Each row is a point on a landscape with many valleys, with its height.
From any point a ball takes the steepest step (drop divided by distance) to one of its 2 nearest points. It stops when none of these is lower. Distance is the straight distance between rows; heights are no part of it.
Baf: [ 96 153 106 102 141 135 161 116 174 157 148 118 132  79 148 143 111 126
 205 136 102 113 112 125 138 107 129 102 116 121 166 171  52  78 134 113
 145 112 130 109 171 137 162 168 152 117  74 163 129  92 157 116 128]  h=2.97
Runur: [112 121 147 131 155 127  84 150 146 158 127 135 175  66 169  74 192  99
 177 129 145 151 113  49 156 118  86 148 194 149 141 131 122  82 128 152
 116  72  76 126 142 169 132 161  97 181 132 115  93 196 116  87 131]  h=4.84
Mugiz: [133 115 160 102 163 105 116 116 115 140 146 126 127 162 128 112 183  77
 118  88 144 133 115 155  81 137 138 125 183 119 164 111  40 189 131 141
 152 149 135  95 126 145 117 121 114 167  70 128 139 133  93 111 141]  h=6.31
Pige: [129  84  96 105 150 125 146  81 123 125 129 151 134 112 126 179 143 185
 125 143 116 141 116  71 144 126  72 176 118 126 125  92 144 103  98 133
 124 140  96  98 169  84  65 135 111 117 109  70  73  91 151  98 159]  h=5.32
koges: [ 96 148 157  75  87 120 182 132 159  94 151  69  95  87 178 104 128 104
 118  32 135 147 169 148 125 129  99 104 158  82  84  75 104 135 142 136
 142 123 186 115 189 139 107  62 121 133  83 130 114 128 125  68 156]  h=4.67
zefe: [127 104 130 117 126 121 107 144 147 113 194 128 161  86 118 145 108 130
 196 139 123 161 146  85 192  96 118 155 115 171 158 163 128 102  91 114
 188 109  99  90 141  84 157 177 133 112  84 193 122 132 127 144 116]  h=3.76
Koni: [ 76  90 157 120 141 101  96 170 122  89 156 135 130 141 140  98 165 143
 132 106 181 143 108 110 102 175 120 138 232 127 116  84 107 208 110 190
 147 117 133  91 106 119 128  94  98 129 150  83 107 155  61  90  81]  h=6.86
pel: [175 114 152  97 148 122 137 126 146  88 156 146 143 156 111 153 108 146
 135 131 115 160 138 106 134 135 113 144  97 120 119 109 147 111 147 102
 149 128 100 137 154 113  99 155 131 148  46 132 124 122 110 145 151]  h=4.62
Zonid: [134 145 139 164 122 127  64 119  97 136 123 154 135 211  69 136 153  84
  71 166 162 118 122 179 126 148 154 149 119 156 153 172 119 181 131  75
 135 156 123 161  76 161 134 142 117 132 174 173 138 163 122 176 110]  h=6.13
Busi: [129 143 112 131  91 148 144 121 142 163  96  84  96 149 133 144  97 112
  87  76 135 102 140 224 132 142 189  89  98 108 145 131  79 129 146 150
  99 149 168  95 122 138 132  78 133 125 165 115 175  86 129 151 142]  h=5.64
Lubid: [ 97  92 108 127 117 152 135 143 141 134 144  98 121  84 152 145 138 138
 160 101 125 137  90 123 124 122 139 105 135 138 149 109  99 136  71 175
 136 108 163  51 136 113 165 101 103  83 151 113 188  82 139 108 117]  h=3.99
tatup: [160 140 121 145 175  84  97  97  82 148 108 162 123 193  85 155 165 123
  89 193 169  82 122 145  98 153 155 155 127 147 184 161 115 152 105  78
 120 188  98 146  76 145 113 119 123 112 158 124 120 110 121 140  74]  h=6.27
raba: [100 149 134 160 112 141 112 233  89  92 142 181 136 147 119 118 121  72
 147 144 111 137 140 119  91 100 107 131 101 108 107 180 203 155 150 115
 145  70  94 186 121 161 197 185 150 110 118 150 148 171 124 157 118]  h=4.43
Fegig: [107  77 139 109 150 109 106 156 110  82 160 143 159 132 128 138 158 159
 165 127 165 142  89 102 107 158 116 149 192 130 124  85 109 202  79 162
 156 138 133  85 118 100 133  98  92  86 142 103 129 117  84  97  77]  h=6.76
ramor: [146 114 137 128 135 112 156 113 164 129 112  82  89  66 186  76 122 168
 105  68 117 150 163 127 122 137 123 111 130 101  54 114 210  89 173 164
  71  93 154 140 137 179 125 134 127 166 127 112 131 129 137 112 171]  h=3.64
Bab: [114 142 147 144 116 150  86 181 121 117 165 145 139 117 132 117 105  63
 161 143 125 131 110 124 130  76 106 106 130 147 151 188 119 127 110 104
 170  72 109 138 119 150 178 213 127 110 102 165 143 167 144 163 119]  h=3.86
sis: [115 126  74 131 120 115 169  86  83 185  84  98 105 124 116 171 160 160
 102 135 109  89 136 120 109 128 115 157 137 109  87  88 144 134 114 166
  73 171 122 122 143  86 120  43 160 123 211  81 117  58 158  80 149]  h=4.56
binu: [130 132 100 135 147 139 171  85 166 159  97 131  98  63 131 104  75 149
 165 142  90 120 119 102 133 112 121 111  91 137 138 146 121  55 136 131
 104 109 113 134 146 129 132 159 141 138 116 130 139 108 185 122 135]  h=2.51
novum: [136 137 171 120 130  91  89 152  93  86 144 175 161 198  87 130 148  89
 117 153 164 121 127 157  64 144 141 152 122 113 133 154 113 222 139 107
 156 164 113 175  95 152 147 147 115 142 112 151 124 158  83 160  76]  h=5.83
zuse: [141 113 106 140 144 147 159  90 153 150 100 131  80 107 131 122  71 140
 129 128 115 116 111 119 110 137 130 107  78 146 157 135 121  84 109 119
  97 114 125 108 125 125 112 139 136 121 119  90 172  98 161 140 136]  h=2.85
legef: [ 85 146 135 114  89 107 157 138 105 129 130  69  79 122 146 104 155 113
  81  67 141 123 171 166 101 145 130 108 187  97  66  87 143 172 125 184
 115 147 176 121 127 111 138  66 157 146 170 151 109 140 108  74 123]  h=3.52
zusug: [142  96  99 146 143 140 150 131 109 143  99 155  77 125 137 132  62 130
 139 138 130 115  93 129  89 127 122  87  90 152 176 169 127 102  96 111
 109  88 136 119 106 134 120 160 146 103 123  56 175 110 170 162 142]  h=3.16
teteg: [149 102 165  97 142  86 144 167 116  43 129 163 118 157 148 133 104 155
 115 143 168 128 123 145  83 177 133 141 116  97  93 118 158 182 106 125
 137 153 147 163 108 132 134 119 137 110 138  76 148 104 104 149  90]  h=4.38
Pures: [131 178 131 142 149 132 111 103 151 145 140 162 178 102 116 103 126  88
 149 152  82  90 132 104 155  80  93 153 138 131 119 151 122  88 169  91
 148 107  93 199 138 170 186 199 174 155  84 197 123 157 162 135 142]  h=4.17
fev: [148 145 124 161 171 124 127 110 119 159 119 158 127 101 150 112 116  83
 154 159  99  66 115 100  90  93  93 116 135 136 160 186 112  85 138  86
 118  72  91 172 114 179 173 176 198 126  83 123 159 118 167 131 133]  h=3.74
tosis: [166  99 163 105 146 103 132 106 127  96 144 138 153 162  97 131 165 151
 110 118 131 160 142  96 134 140  95 163 132 122  93  97 145 138 157 109
 138 151 111 147 138 125  83 153 124 168  65 112  80 144  95 124 152]  h=4.90
Num: [128  91 125 158 149 127 102 122 138 146 116 135 167  67 145 120 153 143
 167 164 146 135  98  27 174 134  73 151 169 173 154 129 114  59  91 134
 113  74  69 111 121 123 124 157 101 152 137  98 108 175 138  98 123]  h=5.00
tur: [123 112 111 151 156 146 115 111 111 156 104 123 118 127 112 122 159 124
  96 136 133 114 103 121 133 154 151 135 164 165 152 116 106 117  86 160
 114 151 119  97 103 102 113 100 108 140 177 112 139 146 116 103 113]  h=2.52
tete: [ 73 131 129 122 119 109 130 166 112 131 131  85  79 120 182  96 165 105
  89  61 148 120 158 175  79 147 152  98 195  78  84 106 138 174 128 218
 110 123 163 104 121 148 160  83 143 150 174 126 147 124  96  85 119]  h=3.12
vuked: [150 156 114 143 143 142 114  91 133 155 122 151 133 151  94 139 117 134
 100 159 109 100 129 105 136 111 127 136  87 141 163 140 130 101 122 103
 123 158  97 133 131 100 115 160 147 131 110 156 116 124 137 145 121]  h=7.51
Gev: [141 107 134  96 161 117 144  88 143 135 144 126 127 179 137 131 149 141
  89  79 144 128 119 131 122 126 113 147 155 115 180  82  66 158 108 101
 163 161 143  88 164 121  35  76 109 122  78  94  93  95 112 114 146]  h=6.50
Fege: [113  93 149 131 127 109  97 177 119  84 134 144 163 119 107 132 176 163
 160 148 160 169 113  50 133 162  94 175 176 140 102  82 150 132 130 159
 132 105  75 134 127 106 132 125 116 132 135  89  77 181  77 102  94]  h=5.24
Mide: [104 129  94 114  78 169 157 143 181 132 138 113 130 138 152 164  85 155
 130 101 136 120 108 167 165 116 150  98  91 112 176 113  97 120 108 136
 145 127 162  62 174  90  94  98 108  75 128 116 155  75 114 139 124]  h=6.07
Laguk: [144 146  84 162 122 116 173 109 101 188  75  99 122  93 117 132 139 141
 139 139  91 100 143 104 111 117 127 144 104 102  64 104 152 101 172 162
  52 145 109 157 120 113 175  92 170 140 166 112 148  75 169 102 158]  h=4.99
noduf: [156 142 120 148 154 119  71  82 112 160 111 140 129 209  77 146 170 115
  63 188 155 116 123 161 130 164 160 154 138 158 175 157 114 152 137  75
 120 177 113 130  67 157  99 127 109 125 163 167 116 131 123 154 116]  h=6.21
nok: [121  90  81 136 143 136 151  62 145 141  94 140 115  68 141 141 113 182
 157 158 103 123 114  55 172 122  75 162 110 151 140 129 135  60 104 140
 105 111  84 102 156  91  83 164 110 146 137  94  99 117 176  96 154]  h=5.20
Gebu: [112 153 104  98 146 135 179 108 200 137 152 124 139  92 143 160  73 143
 228 132 103 126 130 123 155 122 123 124 104 107 158 192  75  52 160  75
 157 105 113 118 189 142 136 177 158 127  52 167 106  98 149 130 140]  h=3.28
bukup: [132 160 142 128  74 152 157 127 124 118 129  99 134 145 106 119 110 139
  97  94  89 144 161 149 158 110 143 119  96 117  87  99 173 121 165 147
 128 151 140 154 159  95 123 131 149 133 130 169 100 135 116 130 140]  h=3.21
vof: [ 84 135  87 114 108 162 164 121 117 171 119  93 117 106 129 159 142 143
 139 107 106 114 109 141 115 109 146 107 134 128 140  92 103 137 100 166
 122 150 159  65 174  84 146  70 131  88 159 125 143  71 148  82 117]  h=4.21
Ginop: [142  92 165  83 139  98 113 192 102  45 123 169 139 176 142 144  77 122
 124 133 184 118  96 155  89 145 139 116 116 104 142 128 103 207  90 108
 174 168 152 120 106 132 108 123 107  99 147  74 145 132 112 165  93]  h=3.93
piv: [119 151  85 157 130 144 129  72 135 187  84 130 143  54 127  53 126 131
 127 145  82 126 145 123 176 102 138 142 130 154 120 139 146  63 155 148
  87 134 142 167 109 155 119 119 109 170 192 160 111 185 178 129 152]  h=4.25
gutu: [172 115 145  91 111 120 149 187 153  46 138 147 108 123 154 170  43 140
 139 111 152 159 128 146 118 157 123 112  93  72 109 123 173 134 144  97
 142  87 140 127 143 134 121 123 151 109  84  64 188 102 123 167 168]  h=1.65
nad: [157 158 150 127  91 113 158 119 140 131 127  72 113 175 142 138 145 124
 120  87 129 129 154 192 108 141 152  97 100  81  91 105 116 161 201 123
 107 138 160 138 134 170 131 102 154 148  77 133 153  86 115 141 165]  h=5.55
Lutu: [131 117 128 111  72 153 121 170 179  93 166 120 147 152 148 155  78 136
 138 100 146 150 116 147 193 106 153 109 102 125 173 118 101 139 110 131
 185 123 139  72 157  85  81 131  93  90 112 145 138 124  95 167 129]  h=6.24
Sasa: [139  95 122  79 184 112 141  84 122 111 133 144 145 167 127 150 148 174
 105  96 147 127 107 124  90 138 105 156 165  97 150  63  99 163  94 120
 153 173 148  82 160 122  60  75 109 101 104  68 103  64 119 107 119]  h=6.59
Kibu: [142 135 138 165 137 158 100 126 119 116 130 168 139 143  89 117 112 108
 105 160 136 127 108  99 135 123 118 128 118 172 146 155 148 109  99  92
 131 108 106 158 107 123 126 182 125 129 122 136 133 175 125 159 115]  h=7.46
daso: [160 149 138  89 138 105 117 152 141 104 143 173 167 195 114 191  90 133
 138 146 147 125 144 165  75 122 155 126  59  84 159 123 119 159 138 104
 162 167 117 155 153  97 109 112 129  78  71 132 133  89 107 144 119]  h=5.16
dadob: [121 144 107  86 132 134 211 105 192 126 136 114 127 113 141 148  81 143
 209 109 103 144 141 123 180 113 121 148  96  98 136 156  92  53 176  88
 155 103 133 137 215 139  73 139 141 152  48 143  86  93 138 121 167]  h=3.65
kopeb: [123 152  99 124  85 160 179 120 178 147 108 104 115 142 151 133  82 125
 110  80 136 101 128 198 166 120 168  99  80 113 159 130  81 101 154 138
 122 132 168 109 170 126  86  90 122 119 110 111 154  79 111 144 147]  h=5.88
Kani: [108 126  85 122 119 158 152 118 112 150 116 109 111 133 114 172 119 179
 111 123 109 107 114 134 112 130 140 124 123 115 114  86 145 137  94 175
 105 162 143  95 161  64 129  61 149  90 185 104 134  59 146  94 109]  h=4.39
Zami: [130 148 146 102  88 110 175 132 139 108 137  73 103 145 159 122 138 129
 107  44 140 136 164 176 107 144 125 101 137  78  88  82 122 158 168 144
 118 134 181 127 155 146 120  80 160 139  87 122 140  97 112 104 168]  h=5.13
Dol: [148  95 128 132 159 116  94  83 122 161  91 109 110 156 122 123 209 140
  78 141 158 134 134 145 133 187 144 149 197 179 128 119 115 122 149 107
 100 156 147  89  52 150  68  68 100 166 179 116  88 134 121 108 156]  h=1.77
mon: [130  70 116  94 136 116 130 127 108  85 147 148 162 118 119 194 144 198
 143 144 124 170 134  82 152 133  86 182 138 120  80  79 175 137 103 139
 144 137 100 109 170  68  91 113 110  92 113  93  70 108 124  95 135]  h=5.46
vovol: [102 158 147 134  60 177 104 159 138 100 153 119 145 148 110 109  89  96
 115 108 106 156 131 161 168 103 153 103  98 129 127 124 130 140 138 146
 171 129 125 118 143 110 141 175 101 121 134 188 125 175 103 159 111]  h=7.30
kagi: [157  98 143  90 161 107 124 164  99  68 144 181 131 158 138 168  89 118
 155 152 166 134  92 124  83 131 121 109 107 125 170 144 110 158  90  85
 166 134 135 122 120 133 119 154 113  90  84  74 154 120 127 163 128]  h=3.48
vevof: [ 93 114 135 131 126  90 102 156 120 122 111  91  74 150 160 106 172 128
  69 109 170 113 154 193  96 186 150 115 194  99  92 129 136 182 125 196
  97 124 157 122  68 158 147  71 131 162 200 124 153 119  90 127 104]  h=2.58
gor: [125 132 143 120 106 134  89 158 139 113 181 144 157 121 128 158 102  86
 178 152 131 131 126 122 142  79 123 106 112 155 173 182  86 126 100  92
 188 103 109 108 130 108 173 194 140  94  77 190 133 140 130 165 114]  h=3.63
rotur: [112 160 137 122 117 135  90  97 135 139 145 159 199 125 111  82 172  81
 143 143 124 142 134  81 192  87  78 169 181 164 130 136 101 115 152 109
 159 125 100 171 165 134 135 198 127 187 101 170  54 209 135 102 142]  h=4.55
lat: [153 126  97 153 154 111 138  76 124 188  73  88  79 139 125 137 155 139
 105 143 115 102 129 152 102 159 161 119 125 136 114 127 129 120 149 126
  64 151 134 106  81 148 135  79 135 147 168 115 159  83 154 117 153]  h=5.26
mulik: [146 159 134 113 107 137 113 167 118 124 130 175 143 187 102 187  83 101
 133 149 140 109 140 172  85  99 143  97  50 103 162 167 102 146 129  94
 149 146 126 149 136 103 145 137 146  90  95 137 147 116 127 171 117]  h=4.83
nened: [127  87  95 151 138 111 121 164 100 123 161 140 136  76 129 160 113 141
 198 154 128 129 113  61 141 113  93 136 109 169 160 156 154  99  53 117
 136  79  99  97 107 100 176 130 142  62 122 126 169 108 140 118 108]  h=3.39
daz: [156 109 149 117 112 125 145 171 144  86 126 124  87 123 151 137  76 130
 113  93 133 142 131 144  95 155 135 102  99  79  96 130 170 135 139 134
 100  98 150 145 125 147 152 131 153 118 115  74 191 101 135 153 145]  h=2.22
Pabi: [102 108 153 127 106 122 105 181 122  58 151 145 142 144 110 126 131 168
 130 155 160 146 124 100 130 167 130 144 157 136  92  98 175 168 115 169
 141 128 110 144 112  83 134 121 119 112 163 116 102 164  68 119  59]  h=4.98
Sir: [142 154 143 161  72 175 117 139 131 104 122 140 133 175  86 145  64 156
  71 133 108 131 150 154 154 122 162 118  60 125 104 129 210 124 119 135
 121 146 124 168 122  72 122 137 140 101 187 162 126 139 116 174 104]  h=1.79
boriz: [124  98 103 159 137 132 117 150 103 130 141 137 138 101 117 162 138 156
 167 164 134 120  90  63 135 133 103 132 122 158 147 120 138 113  58 138
 124 115  98  97 109  87 158 110 115  73 159 116 155 119 126 103  87]  h=3.20
dob: [138 192 149 112  96 109 177 104 132 183 118  59 120 152 123 119 173  89
 139 103 103 130 164 189 109  97 152 102 111  95  92 112  94 147 218  98
 109 148 160 143 147 173 142 103 152 155  83 164 128  99 138 123 174]  h=5.89
Leg: [101  91 106 126 113 143 151 137 162 142 144 107 106  62 156 135  87 134
 177 116 125 139  95 112 146 109 136 100  99 152 168 144 106  96  74 144
 136  86 157  66 129 119 156 142 103  84 144 119 187  94 161 135 120]  h=3.80
rigug: [156 136 147 131 169  94  83  93 106 149 137 139 142 175  98 125 197  75
 103 141 151 113 119 144  91 136 136 138 174 133 168 145  61 172 141 106
 137 157 111 128 104 163 142 143 128 168  81 156 142 141  99 130 126]  h=6.20
bego: [ 85 128 144 111 103 149 144 124 137 130 137  77 101  51 171  74 146 120
 123  78 108 154 143 119 171 113 122  98 169 136  99 101 134 119 110 162
 144 127 174 109 154 109 117  97  81 143 165 123  81 181 132  73 134]  h=4.11
varo: [145 123  90 172 157 136 136 122  91 147 103 170 104 120 134 119  79 129
 150 163 108  83 104 114  93 102 100  90 112 167 190 198 136  91 117  96
 119  72 103 150 103 145 144 192 182 110 105  87 151 119 170 164 135]  h=3.45
pilak: [151 132 151 110 164  96 100 142  91  99 144 182 169 172 100 159 145 120
 140 167 151 111 117 125  71 138 138 148 127 117 144 128 107 182 118 119
 151 171  99 157 127 105 140 134 118 110  94 146 118 129  93 121  77]  h=5.63
tisov: [147 148 142 170 105 147 121 139 105 110 118 171 134 191  76 143  98 155
  82 173 128 121 143 147 127 130 156 137  59 143 107 155 212 148 112 101
 119 149 126 201  89 101 122 134 142 104 190 140 119 142 125 180  90]  h=1.07
Fefu: [ 97 111 154 124 103 147 109 168 147  88 152  96 112 121 168  92 119 113
  98  71 144 151 130 145 131 149 140  91 173 113 120 107 124 159 116 189
 151 119 152  79 124 133 129 142  94 137 144 112 140 160  97 116 128]  h=7.07
reli: [ 74 103 162 121 118 117 108 158 131 105 171 115 122 136 154  82 161 102
 116  74 159 155 130 119 105 149 121 113 230 127 114  91 101 208 120 183
 161 119 146  67 120 120 123 109  96 141 126 107  99 171  74  73 111]  h=6.95
Bute: [126  95  89 144 156 123 120  84 136 140 111 145 143  65 148 144 134 162
 172 176 122 103 100  34 162 127  58 159 141 158 157 141 108  58  92 128
 115  92  65 103 135 109 115 165 121 142 123  99 115 133 159  90 136]  h=5.10
Zukep: [108 129 114 117 129 148 169 111 149 153 115 103 113  49 143 102 102 153
 169 124  72 149 123 103 172  99 133 110 114 132 114 123 128  70 138 161
 125 109 140 130 163 115 134 138 108 135 136 139 114 130 169 108 143]  h=2.13
zut: [ 82 148 151 145  97 150  84 203 119 103 161 153 132 150 112  98 106  36
 118 118 122 141 128 139 107  89 123 116 103 107 110 162 153 159 149 128
 163  92 114 151 124 180 182 205 118 130 123 157 151 187 124 159 117]  h=4.15
Guvik: [132  80 129 122 131 108 104 165 108  79 155 150 175 112 101 171 154 181
 173 162 144 173 130  58 167 143  93 183 142 146  87  97 173 130 113 140
 145 121  76 117 137  71 124 134 106 103 121 115  81 154  99 106 108]  h=5.42
seru: [126  79 110 133 113 126 137 175 116 110 163 134 113  81 133 158  72 135
 186 134 133 156 110  97 149 104 123 121  96 161 157 159 171 111  65 120
 149  72 139  83 107  95 155 150 129  68 132 106 184 110 156 158 130]  h=3.59
nogut: [160 103 128  70 147 117 143 164 149  57 148 168 132 135 146 190  64 137
 171 142 166 156 103 135 109 137 115 117  96 103 155 122 127 140 107  71
 169 103 137  94 142 134 101 121 129  82  70  60 180  90 129 163 159]  h=2.95
Voso: [157 131  80 165 142 104 155  65 119 205  51  78  92 112 140 132 153 155
 134 162 107 102 139 124 103 140 132 129 121 121  72 114 145 110 184 126
  39 142 113 124  95 153 140  87 142 158 165  98 145  81 187 104 175]  h=5.15
Ref: [159 131 142  96 156  93 131 126 116 115 138 156 155 187 105 173 129 159
 126 139 132 120 136 144  77 136 150 144  89  91 127  98 132 170 140 122
 138 187 124 153 151 103 112 102 138 106  92 131 113  78 109 124 113]  h=5.41
Mupiv: [116 134 127 131 128 141 132 106 159 145 127 102 102  26 173  37 120 153
 108  83  86 155 163 136 149 115 144  99 132 120  80 139 201  88 173 169
  84  99 158 161 137 190 107 123  97 171 170 137 111 175 136 129 157]  h=3.96
zol: [ 91 162 137 113  82 136 162 127 116 135 129  62  89  79 151  89 138 110
  90  63 108 133 164 161 140 121 143  94 160 118  82  92 143 131 126 174
 123 150 179 126 149 109 133  77 123 137 177 144  98 164 128  78 130]  h=3.85
vesu: [104 135 115 141 141 165 111 100 157 164 126 124 114  21 154  29 114 136
 131 115  67 153 138 139 164 107 157 102 138 137 122 153 156  80 150 164
 102 110 165 168 131 178 104 115  85 172 190 155 111 193 147 137 149]  h=4.12
des: [121  84 106 133 133 120 124 127 140 129 172 123 144  54 125 141 108 152
 191 142 121 146 124  51 199 102 102 162 116 182 158 153 139  75  71 131
 157  98 100  81 131  86 152 159 122 108 122 161 134 118 144 123 113]  h=3.60
pid: [108 116 158 123  84 156 109 183 152  92 158 101 117 112 149 110  89  96
 130 100 124 159 117 143 152 115 142  94 119 120 127 133 129 134 117 161
 161 103 139  92 122 134 148 174  94 115 136 135 158 162 121 150 118]  h=7.18
tavuv: [116 175  84 162 114 144 121  72 115 194  87 126 160 121 100  85 150 116
 102 151  97 109 150 131 191  99 141 166 128 164 118 127 147  90 164 124
  98 157 131 162 103 140 134 131 124 155 190 185 115 180 170 131 149]  h=4.35
pazi: [136 159 131 134  79 165 138 147 128 123 129 127 152 154  86 155  86 169
 103 130  74 143 164 130 169  99 143 136  73 116  88 100 215 105 149 141
 130 157 109 156 162  46 116 135 145 107 140 178  83 127 128 133 128]  h=2.62
Gipiv: [131 194 127 118  97 128 171  85 136 197 110  75 120 156 122 115 153  92
 115 110 103 119 159 189 151  90 168 110 100 119 142 130  82 127 190  95
 122 163 159 138 150 158 109  99 138 145 112 180 111 111 137 143 164]  h=6.06
Balak: [127 141 146 162 140 110 112 165  81 122  98 162 145 158  90 124 165 128
 118 185 161 110 112 112 106 166 133 161 136 150 146 138 140 142 101 116
 104 128  93 189  82 132 149  93 147 126 196 112 130 163 100 147  51]  h=6.46
bido: [106 166 124 112 120 148 121 124 149 154 155 129 153 127 135 145 126 102
 158 142 111 109 119 137 146  88 144 101 117 134 185 158  51 114 127 116
 166 142 123 103 169 101 152 174 145 113  80 199 114 118 131 135 111]  h=3.30
miset: [165 131 133 175 131 134 122 109  95 121 105 166 124 195  86 137 106 162
  87 183 149 123 130 133 126 149 144 140  63 165 126 167 197 141 122  62
 108 139 135 185  69 146  97 149 133 105 171 112 119 141 139 187 110]  h=0.44
Fina: [109 110 152 117 125 102 126 184 112  58 134 148 114 139 138 123 129 169
 111 156 166 121 123 135  99 181 128 146 149 110  83 107 162 179 105 173
 125 136 134 163 107 111 148  96 137 117 168  96 137 125  83 129  57]  h=4.71
linu: [133 151 128 172 147 152  79  81 129 142 135 174 151 154 102 100 109  85
  91 167 133  91 111 119 147 107 108 141 124 189 177 184 116 107 116  55
 146 111 104 171 112 148 135 199 156 137 113 165 125 176 138 171 134]  h=7.50
rufo: [152 136 161 140 115 124  85 125 116 112 135 132 135 209  89 132 135  91
  87 131 147 131 132 179 108 141 148 132  97 116 135 146 108 188 143 101
 142 159 131 146  94 165 124 145 118 146 126 154 146 151 102 179 119]  h=6.02
Gezil: [133 156 125 131 132 128 100 103 123 129 141 169 208 121 114 123 163  95
 146 165  97 103 139  78 167  83  71 173 160 133 118 135 112  97 165 102
 148 124  70 182 149 132 162 197 166 166  73 179  87 167 143 114 145]  h=4.36
zep: [126 106 129 150 154 142  96 115 128 157  98 113 117 109 135  84 176 103
  86 109 139 129 124 151 128 168 163 136 186 176 143 126 117 112 110 154
 108 136 142  93  81 139 106  91  98 171 182 114 128 158 111 111 137]  h=2.23
Gesa: [121  84 120 106 177 128 122 115 115 105 143 140 139 137 129 148 159 161
 136 121 150 129  82 110  93 145 117 136 183 129 145  78  86 173  73 153
 151 148 142  66 136 112 114  89  94  97 130  83 141  94 109 101  99]  h=6.68
Sopu: [159 144 135  86 116 128 183 124 167 113 146 119 143 146 124 152 103 135
 161 105  98 155 159 132 163 105 121 152  80 104 108 116 131  84 186  90
 151 117 116 149 195 123  78 133 156 160  20 150  97  97 122 136 175]  h=4.13
Dit: [139 165 139 133 113 141 122 159 115 131 130 152 130 144 102 154 110  78
 137 139 114 112 132 156  85 104 141 102  80 106 134 154 103 137 140 112
 124 126 125 154 128 125 183 158 159 118  90 153 163 114 140 158 123]  h=4.54
bub: [128 202  87 142  91 128 147  71 108 218  91 102 141 154  96 120 153 113
 103 156  82  98 174 140 172  70 140 154 115 132 108 123 141 117 182 100
  98 190 133 160 125 128 127 127 141 136 170 192  96 135 190 135 163]  h=4.47
peke: [112 167 128 115  95 160 176 107 137 149 117 103 126  93 118 102 100 138
 132 110  69 144 146 128 187  86 143 111  95 129 115 118 135  85 161 141
 132 139 146 152 172 105 120 134 124 137 131 166  91 140 148 128 146]  h=2.59
vinob: [144 111 158 104 153 126 137  95 139 137 142 116 125 165 137 105 161 106
 105  83 133 142 128 134 129 129 127 130 154 136 164 103  57 152 127 113
 158 152 143 100 147 133  67 112 110 160  71 125 107 131 103 121 158]  h=6.42
koped: [154 107 144 165 117 127 115 150  91  88 103 150 121 200 112 116 104 158
  91 161 156 140 120 155 118 160 132 132  79 153 106 177 200 167 144  70
 119 114 163 191  62 188 107 162 129 125 160  86 130 160 136 208 132]  h=1.23
Dopa: [130 180 130 145 155 134 133 114 148 166 126 148 134  75 133  89 117  82
 152 139  89 101 127 124 112  80 120 117 121 117 131 168 117  86 160 116
 117  88 108 189 127 189 185 183 165 136 101 173 154 135 177 140 135]  h=3.98
kotu: [144 128 104 135 121 109 168 113  94 148 101  99 115 137 109 163 145 181
 120 139 113 108 147 119 104 142 127 147 101  93  47  93 167 147 158 154
  71 169 129 164 139  96 151  71 178 129 159 106 123  54 142 108 141]  h=4.77
Pegak: [119 161 141 159  98 166  89 156 114 112 148 161 159 160  82 127 123  95
 117 152 120 133 124 133 134 107 141 125 114 142 130 136 141 152 117 128
 152 138 101 146 123  92 158 170 120 116 143 189 129 173 108 147  91]  h=7.40
vazab: [116 112 140 134 147 100  83 138 139 128  98  85  63 155 185 106 193 141
  75 116 179 130 155 191  90 211 147 110 216 117  80 131 150 158 154 152
  79 114 169  97  46 191 114  74 110 167 184 128 126 121 105 124 140]  h=1.99
bubof: [162 107 147 116 132 115 157 131 169  97 125  96  85 107 175 117  94 159
 106  67 140 149 144 131 105 165 123 110 120  79  81 106 181 115 156 145
  86  89 155 137 139 163 134 127 146 142  98  86 182  90 130 131 171]  h=3.04
zof: [ 82 128 157  80 119 138 161 121 170 119 156  72  84  42 194  84 130 110
 154  54 110 157 152 131 151 111 114  84 160 100 113 101  98 116 122 138
 151 111 200 118 185 146 104  75  84 142 120 118  93 148 135  81 154]  h=4.33
Filug: [145  92 124 141 163 108  96 102 133 166  74  93  88 122 173 116 209 142
  97 137 140 127 126 161 100 197 147 129 209 150  94 116 138 113 162 113
  65 126 161  83  51 178  91  56 105 180 179 114 109 121 135 101 169]  h=1.26
lete: [115 135 140 131 139 145 101 118 144 141 130 133 168  93 127  70 168  98
 148 133 124 156 118  76 177 111 101 148 177 163 128 133 121  97 133 138
 144 105 109 140 143 143 123 179  98 189 115 140  81 197 128 100 138]  h=4.69
nuvup: [142 130 125 158 171  96 110 136  52 131  99 174 133 166 102 136 160 115
 108 187 183  86 101 123  93 169 140 149 150 168 191 167 110 138  81  90
 119 147  99 159  71 151 129 107 128 112 175  88 131 143 114 144  63]  h=6.36
gome: [157 111 129 149 138 129 134  88 144 151  91  81  80 133 157 122 118 140
  86  97 135 119 134 180 110 173 166 102 119 125 120 124 123 126 139 137
  82 129 168 101  88 163 119  91 130 142 152 102 171  93 142 141 161]  h=5.40
pekas: [140 180 133 154 144 119 121 148 107 158 121 135 136 121 119 118 163  61
 142 140 104  97 131 135  78 101 129 128 126  94 122 146 114 130 161 136
 102 119 107 169 121 163 208 143 168 135  98 166 176 117 141 125 125]  h=4.24
nagil: [131 113 108 150 160 120 111 120  91 149 108 151 157 119 110 153 176 150
 131 167 146 108  94  68 132 150  98 156 157 140 148 104 104 106  92 148
 105 142  79 118 119 101 126 107 121 125 153  94 116 147 115  88 101]  h=2.88

Two balls start at each pair of points below. Name the first point that both come to, or write never.
Fegig, mon -> Dopa
nok, piv -> never
bub, noduf -> never

For each start below, name the point where the ball stops.
gome -> Filug
pilak -> Zukep
dob -> Filug
Lubid -> Filug
Fefu -> Zukep
Gezil -> Zukep
zefe -> Filug
Pige -> Zukep
